A landscape with many valleys, sampled at points; each row gives a point and its height.
From any point a ball rolls to the lowest of the 2 points nearest to it. It stops when none of these is lower. Distance is the straight distance between rows; heights are no part of it.
nokot height 246: [ -4,  -4,   9,   7,  16,  41,  28,  18,  -2,   1,  11,   3,   5, -24,  15,
  12,  -3,   7,  -6, -11,   0,  -3,  -2,  -9,  -9,  -9,  -2,  -9, -15,   1,
 -19,  -5]
fatod height 505: [-28, -25,  29,  32,   8,  23, -22, -44,   7,  15, -11,   6,   6, -14,  -6,
  10,   0,  18,  -7, -38, -11,  12,  -6, -27,  13,   8,   8, -10, -12,  22,
 -38, -29]
Vil height 428: [ 48,  12, -17,  -3,  14, -11,  14,  33, -45,  12,  -7, -18,  30,   0,  -1,
   4, -16, -20,  -8,  10,   3,  10, -11,  26,  -2,  24,   7,  17,  -1, -29,
  20,   7]
pura height 462: [-14, -33,   4,  -6,  -7,   8,  22,  10,   7,   2,   9,   1,  21, -15,   9,
  -5,  -6,  41,  13, -25,  13,   7,  37, -18, -12,   9,  -6,  22,  -1,   9,
   1,  33]
gubo height 491: [  3,  21, -21, -15, -14, -27,  16, -20,  -2,   4,   8,  -2,  37,  34, -21,
 -18,   2, -26,  17, -28,  -2,   4, -11,  25,  41,  18,  10,  12, -21,  31,
  29,  -7]
logod height 670: [-48, -10, -16, -12,  -9, -13, -34, -44,   8, -21,  22,   0,  34,   0, -10,
 -11, -11,  18,   9, -45,  18,   7,   5, -40,  16,  31,  19,  -1, -30,  -2,
  -5, -16]
Folaf height 379: [-34,  12, -31, -10, -15, -39,  -4, -32,  34, -10,  17,   9,  13,  24, -23,
  -8,  19,  16,  18, -39,  11,   2,  15,   0,  17,   5,  11,  16,  -5,  47,
  26,   8]
mosu height 312: [-14,   3, -15,  11,   0,  -9, -15,  18,  15,  -8,  38,  20, -42, -30,   8,
   3,  12, -12, -28,  24, -15,   5, -10,  18,  22, -30, -27,  15,  28,  -9,
  -5,  14]
deguf height 336: [-20,  19, -23,  -4, -13, -34,   1,  -9,  42,   5,  17,  14, -16,  27, -23,
  -2,  14,  -7,  -4,  -5,   8,  10,  -2,  15,  12,  -3,   4,   0,   6,  32,
  21,   9]
sem height 192: [-28,   8,   2,  10,  -1,   1,   3, -26,  -4,   1, -18,  10,  36,  26,   0,
  -2,  18,   4,   6, -28, -24,  -6,  -4, -19,  18,  28,   7, -19,  -3,  35,
   0,  -7]
lanov height 378: [ -3,   4,  -4,  23,  21, -15,   0,  10,  26,  22,  30,  10, -40, -30,  12,
  10,  -5,  61, -47,   1, -17,  14,   6,  33, -17, -35,  -1,  33,  20,  -3,
  -8,  12]
Tavo height 59: [ 55,  13,   7, -15, -11, -27,  27,  17, -18,   0, -31, -19,  -5,  23,  13,
  -1, -35, -30,  20,  39,  -6,  -3,  -7,   1, -18, -25,  -3,  17,  19, -28,
   5,  -2]
zapi height 504: [-28,   6,  -6, -29,  -8, -15,  12, -12,   0,   0,   0,   4,  41,  24, -26,
 -12,   7,  11,  39, -27,   5,   6,  29,  -6,   8,  31, -10,  30,   5,  15,
  32,   8]
potu height 408: [-26,   1,  15,  -6, -12, -26, -24, -29,  35,   0,   7,  -1,  -4,   6, -14,
  -2,  -3,  47,   6, -33,  19,  22,  39, -19, -24,  14,  14,  31,  23,  23,
  41,  17]
pon height 280: [ 31,  -2, -28,   1,  -1, -39,  -8,  33,   5, -20,  -8, -29, -65, -28,  35,
  -8, -20,   9, -14,  26,   5, -18, -12,  45, -10, -70, -36,  32,  -3, -19,
 -24,  10]
Kibon height 368: [-10,  -3, -24,   4,  -6,   0,   1,   8,   0,   4,  -3,   7,  24,   2,  -4,
  -2,  25,  -5,   6, -15,   0,  15,   6,   2,  32,   9,  -8,   4,  14,  -2,
  13,  30]
nufeb height 396: [-36, -14,  11,  10,   1,   6,   0,  -4,  25,  -9,  20,  16,  -3,  10,  -9,
   2,  19,   8,  -3,  -3, -22, -16,  26,  -6,  19,   1,  -8, -16,  18,  33,
  19,  12]
ruge height 293: [-14,  23, -22,  -5,  -6, -23,  -1,  -1,  22,   3,  24,  11, -25,  20, -17,
 -11,   6, -37, -10,  25, -11, -23, -23,   6,  27,  -8,   5, -15,  -1,   8,
   7,  -1]
ruveb height 341: [ 36,  15,   9,   8,  -2,  -7,  25,  28, -20, -33,  -9, -31, -10,  -3,   8,
  18, -32, -25,   2,  17, -10, -16, -13,   8,  -5, -42,  -5, -25,  -4, -32,
   4, -13]
Peve height 278: [-52,   7,  -9,   0,   3, -14,   1, -39,  39,   6,  20,  13,   6,  15, -12,
   6,  -4,  22, -12, -34, -36,  -8,  -5,   4,  20,   3,   4,  -5,  -7,  48,
   1, -16]
laduv height 442: [-24,   3, -22, -14, -14, -32, -20, -20,  11,  -1,   4,   5,  19,   2, -20,
  -1,  16,  42,  19, -39,  15,  31,  28, -12,   8,  11,   9,  26,   7,  15,
  20,   5]
dob height 185: [-28,  -7,  16,   5,  14,  25, -20, -34,  21,  11, -25,   0,   9,  14, -13,
  19,  38,  -6,   0,  -6,  -7, -17,   4,  -4,   1,   5,  18, -49,  -9,  31,
 -18, -25]
Sanop height 176: [ 24,  17, -13, -32,  -2,  -6,   1,  22, -36,  10,  30,  22,  -4,  16, -34,
 -26, -10, -22,  14,  28,  38,  18, -12,  26,   8,   1, -15,  40,  14, -12,
   5,  -9]
Gezek height 227: [ -5,  -2,  12,   5,  15,  16,  -7, -19,  23,   5, -17,   6, -18,  -3, -11,
  27,  28, -19, -13,  20, -15,  -9,   2,  11,  10, -19,   6, -41,  -5,  25,
 -14, -31]
famot height 592: [-29,   5, -12, -24,  -7, -17, -10, -55,   0,  -2,  -9, -20,  60,  17,  -9,
 -24,   0,   8,  30, -47,  14,  -2,  13, -24,  14,  50,  25,   9, -24,   8,
  16,  -6]
Leg height 305: [ 52,  -8, -17,  -7,  -1, -15,  19,  36, -43,  -6,  24,  19, -12,   7,   5,
 -44, -26,  -8,  -2,  32,  20,  -4, -23,  29,  -3,   0, -13,  25,  -7, -31,
 -18,  27]
Feve height 330: [ 50,   6,  -3,  -8, -15,   4,  20,  30, -13, -29,  -5, -17, -29, -20,  27,
  -9, -14, -29, -10,  45,  -4, -10, -15,  13,   6, -37, -12,   4, -16, -30,
   9, -15]
fufo height 160: [  5,  10, -18,  -5,  -1, -23,  -7,  28,  -3,  19,  10,  18, -14,   4, -14,
   1,   2,   6,  11, -11,  12,  32,  -3,   3,  -2, -13, -13,  43,  11,   7,
 -12,   9]
Muru height 170: [ 15,  26,  -5, -16, -28, -30,   8,  13,  -6,  16,   0,   2,  -4,  29, -26,
   1, -16, -44,   2,  10,   2,   4, -22,  19,   5,   7,  -6,  11,   8,  -6,
  11,   4]
zaril height 100: [ 44,  13, -11, -12,   1, -10,  15,  33, -24,   7,   9,  13,   2,  18, -15,
   0, -24,  -9,   8,   2,  12,  27, -22,  18,  -4, -19, -18,  45,   6, -11,
 -10,  -2]
Lin height 245: [  0,  29, -16, -20,  10, -13,  21,  12, -23,  11,  22,  16,  27,  25, -34,
 -15,  -2, -14,  19,   3,  23,  15,  -1,  11,  27,   6, -21,  33,   5,   0,
  19,  -6]
lora height 532: [-14,  -5,  -3,   4,  -2,  20,  -1, -21,  13,  -5,  -1,  -1,  18,  23, -13,
 -22,  41, -32,  11, -13,  -6, -31,  23,   7,  23,  34,   6, -22,   2,  23,
  20,  24]
kadir height 401: [-40, -33,  46,   6,  13,  36, -47, -68,  15,  -6,   0,  18,   3, -11,  -7,
  -3,  10,  22,   5, -27,  21, -11,  18, -24, -18,  33,  11, -33,  -3,  13,
 -21, -39]
fus height 363: [ 18,  -3,  -1,  29,   9,   7,   6, -10,  13, -12,  -8,  -5, -18, -35,  13,
  40, -11,  13, -22, -13, -18,  11, -18,  -7,  13, -46,   7, -16,   9,  -1,
 -22, -12]
buna height 346: [-32,  11,  27,  -7,  -5, -12,  -4, -17,  30,  20,  -8, -12,  -5,  10,   9,
   2,   1,  29,  -9, -18,  -7,   1,  29, -31, -38,  18,  21,   6,  12,  23,
  27,  19]
Nes height 326: [ 12,  -2, -10,  12,   1, -17,   3,  17,   6,   4,  -8,   1,  -1,   2,  -2,
  15, -11,  -6,  -4,  15, -16,  10, -15,  14,  34, -32, -22, -11,   1, -21,
  -9,  13]
pigim height 429: [ 32,  14, -11,  23,  23,  -1,  -5,  15, -23, -27,  14,  -4,  19,  10, -15,
   6, -22, -47, -15,  22, -15,  -7, -20,  19,  46, -21,  -5, -25,  -4, -27,
   5, -18]
Bebug height 274: [-15, -22,  -7,   3,   1,   7, -21,  11,  15,   7,  -4, -19, -13, -31,  25,
  17,   4,  41,  -5,  -8,  17,  13,   4,  -8, -26,   1,  -4,   5, -23, -12,
  -6,  15]
sove height 452: [ -3,  17, -24,   5,   1,  -8,  -6, -19,   0,   0,   9,  -7,  49,   8,  -1,
   4,  -9, -17,  12, -32,  -9,  13, -19,  -1,  21,  18,  19,   3, -23,   5,
  23, -19]
Robud height 215: [ 47,  -7, -12,  16,   8,  20,  17,  44, -39,  -5, -36, -17,   7,  -8,  14,
  14,   0, -18,  -8,  18,  -3, -21,  -6,  14, -11,   3,  13, -19,  -5, -20,
 -27,  -3]
bosev height 266: [-14,   1,  31,  -3,  -9,  12,   2, -12,  15,  29, -30,  -3,  -3,  -6,  34,
  19,   6,  -3, -22,   8, -28,  -4,   3,  -5, -26,  -2,  20, -23,   2,  24,
   6,  -7]
niv height 237: [-23, -15,  37,  -7,   6,  32, -18, -33,  -6,   7, -23,  -9,  12,  -5,  31,
 -12,   4,  16,  -3, -15,   4,   7,  -6, -53, -35,  26,  16, -14, -17,  -4,
 -32,  -9]
Gugi height 510: [-36, -11,  12,  -4,   2,   0,   1, -26,   4,  -6,  -7,  12,  19,  -6,   6,
  -2,   3,  54,  -4, -32,   6,  18,  19, -48,  -4,  19,  22,  -2,  -6,  16,
 -10,  -3]
dugi height 273: [  8,  -1,  -4,   3,   4,  28,  28,  19, -19,   0,   5,  10,  10,  -4,  -5,
   9,   6, -40,  -6,  14,   2,  -5,  -1,  -2,  24,  -1,   6, -21,  -8,  -8,
  -8,  -6]
fir height 461: [  5, -27,  46,  13,  11,  39, -19, -17,   4,  20, -27,  23, -23, -19,   7,
  38,   8,   9,  -9, -14,  -5,   1,   4,  11, -37, -13,   2, -28,  -2,  20,
 -32, -49]
pofe height 300: [-32,  -2,  24,  -8,  -6,  19,  -2,  -1,  10,  12,  -8,  -1,  12,   8,  33,
   6,   4,   2,   0,  -3, -18,  -8,  16, -23, -35,  25,   4,  -5,  12,  11,
  22,  14]
Fiv height 238: [-39,   8,   0,   4,   6, -10,   9, -16,  35,  23,   7,   4,   7,   8,   2,
  22, -10,  -5,  -4,   6, -35, -11, -12,  -7,  -3,  -4,  -1,  -5,  -9,  15,
  -3, -12]
Safeg height 259: [  9,  17,  20,  -9,  -7,  22,   4,  -6, -21,  24, -42, -30,  31, -11,  28,
  15,  -9, -35,  -3,  -3, -14, -15,  -9,   6, -21,  23,  20, -28,  -5, -12,
  -2, -13]
rem height 301: [ 36,  -9,  -9,  15,   0, -20,   2,  31,  -2, -14,  -1, -15, -36, -10,  18,
  10, -22,  12,  -7,  14, -12,   2, -12,  27,   9, -63, -28,   6,   2, -28,
 -22,  17]
mep height 367: [-37,  12,   8,  11,  -1, -27,  18, -14,  33,  14,  33,  23, -22,  10, -26,
 -10,   1,  15,  -7,   2, -11,  -1,   8,   2,  11,   1, -11,   7,  31,  28,
  23,  21]
Fel height 380: [ -2,  -5,  -6,  20,  11,  11,  -5, -27,  17,  -3,   1,   2,  18, -27,   5,
  36, -20,  16,  -2, -26,  -7,  18, -27, -18,  15, -18,   6, -26, -14, -18,
 -28, -31]
Bevul height 607: [-32, -14, -13,  -2,   2,  -1,  -3, -45,  33,  -8,   8, -22,  33,  34,   2,
 -15,  25,  -8,  18, -43,  10, -31,   0,   5,  16,  25,  30,  -6, -30,  31,
   8,   7]
linu height 404: [ 45,   9, -12,  15,  14, -28,   1,  25, -39, -26,  22,   7,  10,   6, -10,
 -13, -41, -24,  -6,  31,   8,   4, -22,  21,  43, -17, -17,  -3,   8, -48,
  -3,  -1]
luki height 405: [ 62,  14,  -9,   7,  19, -12,   1,  19, -44,  -6, -16, -31,  22,   8, -11,
 -11,  -9, -46,  -6,  40, -13,  -5,  -1,  24,  16,   9,  16,   9,   2, -48,
  10,  -2]
korop height 382: [  9, -17,   6,  25,   4,  10,  26,  11,   7,   3,   4,  10, -43, -21,  19,
  10,  -7,  42, -40,  19, -18,  -4,  -7,  19,  -4, -25,  -5, -17,   1,   6,
 -21,  11]
pitet height 364: [-16,   0,   4,  25,  18,  -2,   1,  11,  19,   0,  29,  16, -44, -16,  12,
   2,  14,  55, -48,   1, -17,   8,  15,  17,   4, -18, -11,  -4,  27,   4,
  10,  15]
dokis height 439: [  6,  -5,   1, -22, -12,  -7,   7,   3,   3,   0,  16,  31, -22,  18, -13,
 -15,   8,  35,  22,  -2,  30,  26,  21,  17, -12,   0, -34,  46,  45,  19,
  23,  11]
Pamev height 289: [-11,  13,  -6,  -8,  19,   0,  30,  13, -20,   9,  22,   5,  27,   6, -30,
 -22,  -3, -37,  -4,   8,   0,   3,   9,   0,  28,  14,   0,  -5, -12,  -2,
  13,  -3]
Zak height 255: [  0,  -6,  -2,  17,   9,  21, -11,  13,  14,  -3, -20,   2, -28, -24,  -8,
  31,  34,   8, -22,  23,   0,   0,   6,  12,  14, -17,   0, -37,   8,   4,
  -9,  -4]
vov height 399: [ 20,  -3,   5, -29, -21,  -2,  19,   7,  -1,  -5,  32,  29, -22,  10,  -4,
 -29,  -3,   0,  19,  26,  29,  14,   3,   6, -16,  14, -24,  30,  34,   0,
  27,  20]
zil height 106: [-16,   9,   0,   3,  17,  16,  -4,  -6,  -8,   9, -25, -13,  28,  30, -11,
   1,  18, -23,   0,  -8, -11, -12, -13,  -1,  11,  13,  12, -33, -18,  11,
 -17, -10]
visop height 541: [-32,  -5,  10, -22,  -4,   0, -11, -26,   6, -14,  -8, -15,  46,  11,  -8,
 -14,  -8,  12,  36, -35,   7,  -2,  33, -30, -15,  38,  10,  14,   2,   1,
  32,   9]
ripep height 371: [ 40,   6, -18,   6,   2, -19,  -8,  18,   2,   7, -13, -13, -28,  -4,  18,
  20, -16,  27,  17,   0,  20,  26, -24,   9, -29, -40, -12,  45,  -5, -12,
 -19,   4]
pili height 218: [ 25,  -8,  -5,   1, -12, -20,  -1,  32,   0,  10,  25,  17, -52,  -7,   0,
 -19,  -9,   8,  -4,  19,  13,  20,  -2,  23,  -9, -31, -29,  40,  20,   2,
 -18,  26]
getut height 365: [ 62,  10,  -9, -11,   2, -28,  -4,  11, -42, -22,  45,  20, -16, -12,  -6,
 -31, -43, -18,  -1,  43,  29,   5, -39,  19,  13, -19, -11,  22,   2, -48,
  -4, -11]
Pil height 313: [ 23,  10,  -5, -13, -11,  10,  12,  33,  -5, -14,  20,   7, -24, -11,  14,
 -20,   2, -21,  -7,  43,   0,   6, -15,   5,   0, -15, -19,  13,  -5, -20,
  17,   0]
davub height 539: [ -9,   6, -16, -34, -15, -22,  -5, -17,  15,  -6,  10,  15,  16,  41, -33,
 -24,   9, -13,  47,   1,  11, -11,  31,  12,   5,  31,  -2,  29,  27,  17,
  42,  23]
Zuput height 299: [-24,   8, -12, -19,   4,  -4,   9,  33, -11, -15,  42,  17,  33,   3, -21,
 -12, -11,   5,  15, -28,  21,  13,   8,   7,  10,   7, -25,  24,   3,  -2,
  19,   7]
Boloz height 426: [-13, -21,   9,   4,   0,   9,  31,  14,   7,  -2,  12,  10,  -8,  -4,   2,
  -5,  10,  31, -12,   4,   2,  -4,  42, -14,   0,  -7,  -2, -14,  19,  15,
   2,  33]
Bovag height 419: [-10,  -2, -10,  -4,  -7,  -9,  -6,   7,   8,   5,  -5,  -2,   1,   7,  -4,
  -7,  26,   0,  22,  11,   3,   9,  22, -15,   0,  23, -10,  32,  23,  -3,
  24,  35]
Lil height 251: [ 30, -14, -19,   8,   2,  20,  23,  45, -37,  -6,   3,  14,  -2,   6,  16,
 -13,   1,  -2,  -7,  20,  13, -19, -15,  22,  -4,  -4,  -9, -11, -15, -20,
 -30,  21]
zis height 458: [-47, -18,   9,   3,   6, -15,   4, -30,  13, -27, -10,   6,  28,   6, -11,
  -6,   4,  40,  16, -42, -13, -16,  50, -39,   5,  11,  10,  -2,  17,  36,
  10,   8]
boza height 427: [-50, -14,  26,  21,  17,  11, -13, -38,  31, -12,  10,   9,   4,   2,  -4,
  11,   8,  30,  -4, -33, -14, -23,  27, -26,  -6,   6,  10, -23,  16,  39,
   1,  -7]
nasib height 235: [ 23,  41,   4,  -8,  -2,  -8,   7,  20, -16,  11, -32, -29,  21,  17,  18,
  15, -12, -47,  -1,  12, -24, -14, -22,   1, -10,   0,   9,  -9,  -8, -10,
  17, -20]
zevad height 345: [ 68,  -9,   0, -12, -26, -11,  31,  18, -30, -28, -23, -33, -31, -12,  21,
 -37, -20, -30,   1,  60,   0, -37,   4,   2,   1, -33,   4,  10,  -5, -43,
  -5,  -5]
mir height 190: [ 43, -20,   6,   7,   7,  43,  -4,  11, -35,  10, -49, -23,  12, -13,  27,
  14,  10,  -9,  -5,   3,   5, -26,  -3,  10, -40,  14,  26, -17, -20, -11,
 -40, -26]
miz height 373: [ 76,   4,  -5,  -9,  -8,   2,  13,  18, -52, -18, -13, -23, -17, -14,   6,
 -35,  -8, -37, -12,  54,  -3, -26, -12,  19,  15,  16,   6,   5,  -3, -58,
   1,   9]
Domu height 475: [  0, -21,  33,  29,   9,  18, -24, -26,  -2,   6, -33,  -8, -24, -18,   3,
  14,  -5,  29, -18, -26,  -7,  11,  -7, -22, -17, -10,  19, -30, -11,   5,
 -54, -33]
Zato height 443: [ -7, -43,  50,  12,  10,  50, -31, -32,   4,   3, -11,  12, -18, -16,   2,
  12,  15,  27,   9, -27,  18,   0,  23, -10, -44,  17,   9, -25,   1,  18,
 -23, -36]
difen height 208: [-33,  -7,  -5,   1,   7,  -5,   7,   0,  19,  21,   5,  14,   0,   6,   2,
  18, -11,  38,  -1,  -1, -18,  18,   8, -12,  -6,  -9,  -8,  15,   0,  11,
   4,  -4]
bilag height 131: [  9, -17,   3,   6,   3,  36, -19,   0, -25,  -5, -34, -23,  14, -11,  25,
  10,  10,  11,  -1,  -8,  12,  -2, -16, -24, -28,  26,  18, -13, -29, -21,
 -32, -11]
botu height 104: [ 49,  23,   3, -20, -21, -36,  15,   7, -28,   7,  -6,  -2, -12,  26, -26,
 -14, -38, -44,  20,  43,  13,  -8, -12,   7,   0, -11,   1,  15,  19, -31,
   6, -11]
kivu height 287: [-19,   3,  -1,   3,   0,   7,   3,  22,  13, -10,  13,   6, -42, -19,  15,
   2,  17,  -7, -19,  35, -12, -11,  -1,  -7,  -8, -11, -17,   3,   0,   8,
  10,   1]
duf height 306: [-22,  -5,  -8,  21,   6,   4, -21,  -3,   7,   2, -11,  -5,   2, -15, -13,
  15,  30,  16,  -4, -13,   3,  17,   4,  -4,  29,  -8,  -5, -24,   3,   9,
 -11,  19]
liv height 469: [ 11, -22,  39,   3,  -1,  51,   3,   4, -20,  17, -27,   6,  -8, -18,   5,
  28,  13, -29,   9,  -2,   6, -19,  -3,  28, -32,   4,  -6, -34,  -7,   9,
 -19, -41]
sevus height 339: [-22,   6, -13,  11,   0, -19, -14,  28,  15,  -2,  31,  18, -38, -23,   2,
   8,  15,  24, -23,   2,  12,  13,  18,   3,   2, -22, -11,  19,  41,  10,
  11,  27]
pinet height 290: [-38,  -3,  28, -17,   1,  25,  -9, -45,  -9,  -5, -18,   0,  46,   9,   4,
 -20,  13,  20,  21, -47,  -6, -12,  15, -24,  -6,  35,  15, -36,  -3,  26,
  -3, -10]
vemi height 267: [-18,  -3,  -3,   9,  -1,   1, -13,  -4,  12,  21, -12,  -9,  20,  -5,   9,
  18, -14,  26,   9,  -8,  -1,  22, -10, -24, -11,  16,  -2,  10, -19, -10,
  -4,   5]
Zek height 236: [ 15,  22, -12,  -6, -13, -29, -14,   6, -10,  -2,  26,   4,  -5,  20, -27,
 -22, -18, -62,  -9,  32,  -4,  -9, -30,  20,  19,   2,   3,  -4,  -9, -19,
  14,  -7]
fuvis height 353: [ 28,   5,   6, -33, -28,  -8,  -1,   6,  -7,   5,  29,  20, -42, -14,  -5,
 -40, -10, -25,   3,  50,  24,  18, -20,   1,  -3,   3, -20,  25,   7, -23,
  23,  12]
tof height 352: [ 28,   9,   1,  19,   9,  12,   8,  10,  -4, -25, -19, -17,  -6, -10,   3,
  45,  -8, -15,  -4,   2, -10, -21, -24,  -9,   4, -36,  10, -37,  -1, -16,
 -23, -26]
Gezi height 320: [ 13,  -5,   2,   2,  -1,  -6,  11,  18,  -6,  22, -28, -10,  18,   4,   6,
  11, -17,  -1,   8,  15, -10,  24,  -9,  -1,   3,  -2,  -9,   3, -11, -11,
  -9,   6]
Gef height 567: [-30,   9,  -8,   1,  -7,   0, -12, -22,  32,   6,  -5, -27,  15,   8,   0,
  -1,  32, -28,   4, -18,   5, -14,   8,  -2,   4,  18,  26, -13, -18,  19,
  21,  14]
ter height 501: [ -7,  14,   3, -17,  -4,  23,  18,  -2, -11,   9, -10,  -4,  17,   7,  -6,
 -13,  34, -42,   6,   7,  -6, -26,  22,  -3,   8,  47,   9, -19,  17,   0,
  18,  28]
Duri height 463: [ -6,   5, -14, -19, -23,   1,  -3,  15,  -4,   5,   4,   1,  -5,   5, -15,
 -22,  16, -31,   5,  27,   3, -13,  20,  -3,   7,  38,  -6,  10,  22, -22,
  20,  39]
givu height 327: [-40,  -9,  33,  -1,   5,  28, -33, -59,  12, -11, -13,  -9,   9,  -1,  12,
 -12,  19,  12,  10, -26,   5, -11,   9, -50, -22,  33,  23, -32,  -4,   8,
  -6,  -9]
sado height 256: [ 46,  -2,  -6,   5, -14, -26,  10,  25,   3,  -3,  17,   0, -75, -11,  24,
 -30, -29,  13,  -7,  41,   8,  -1, -19,  39, -19, -45, -30,  31,  -5,  -7,
 -11,  15]
femu height 453: [-39, -10,  23,  18,  22,  29, -15,  -9,  23,  -2,   3,  -2, -18, -11,   2,
  17,  21,  43, -18,  -9, -13, -10,   9, -22, -29,  -3,   3, -17,   0,  13,
  -5,  -5]
Boba height 216: [-12, -29,  -4,  19,  14,  39, -11,   6,   5,   3,   5,  -6,  -2, -32,  19,
  18,  -8,  31,  -8, -12,   9,   3,  -6,  -2, -21, -11,  -5,  -4, -34, -16,
 -40,  -3]
toram height 411: [ 18,  12, -15,  17,   2,  -3, -18,  -6,   0, -15,  -8, -12,  31,  -4,   3,
  25,  -9, -11,  -2, -28, -12,  23, -27, -10,  24, -18,  21,  -9, -18, -16,
   3, -20]
kerev height 213: [  6,  30,  -9,  -7, -19, -23,  -2,  13,  15,   2, -19, -15, -15,   8,   3,
  16, -10, -39,  -4,  17, -18,   5, -23,   5, -13,  -8,  -1,   2,   2,   4,
  23,  -4]
vama height 337: [ 13,   1, -26,  -4,  -1,  -3,  -5,  46,  -7,   0, -11, -14, -12, -20,  25,
  12,  13,  19,  -1,   8,  18,   8,  -7,  10, -31, -14,  -9,  28, -20, -17,
 -16,  20]
zol height 276: [-12, -18,  13,   0,  21,  44,   2,  -5, -22,   2,   2,  10,  45, -11,   1,
  11,  -4,  10,   5, -25,   7,   4,  -3, -10,  -6,  18,   0, -26, -26,   3,
 -18, -32]

Call two points neighbours if one is among the 2 nearest of the other. Go from one point of each pair to the other, from neighbour to neighbour, staying as low as possible. Name the highest point that can't be avoided.
zaril / Boba => Pamev
deguf / Pil => ruveb
Boba / difen => Bebug

Where does a ball stop that starts at each point below?
davub => zil
linu => bilag
Bevul => zil
Domu => bilag
Nes => zaril
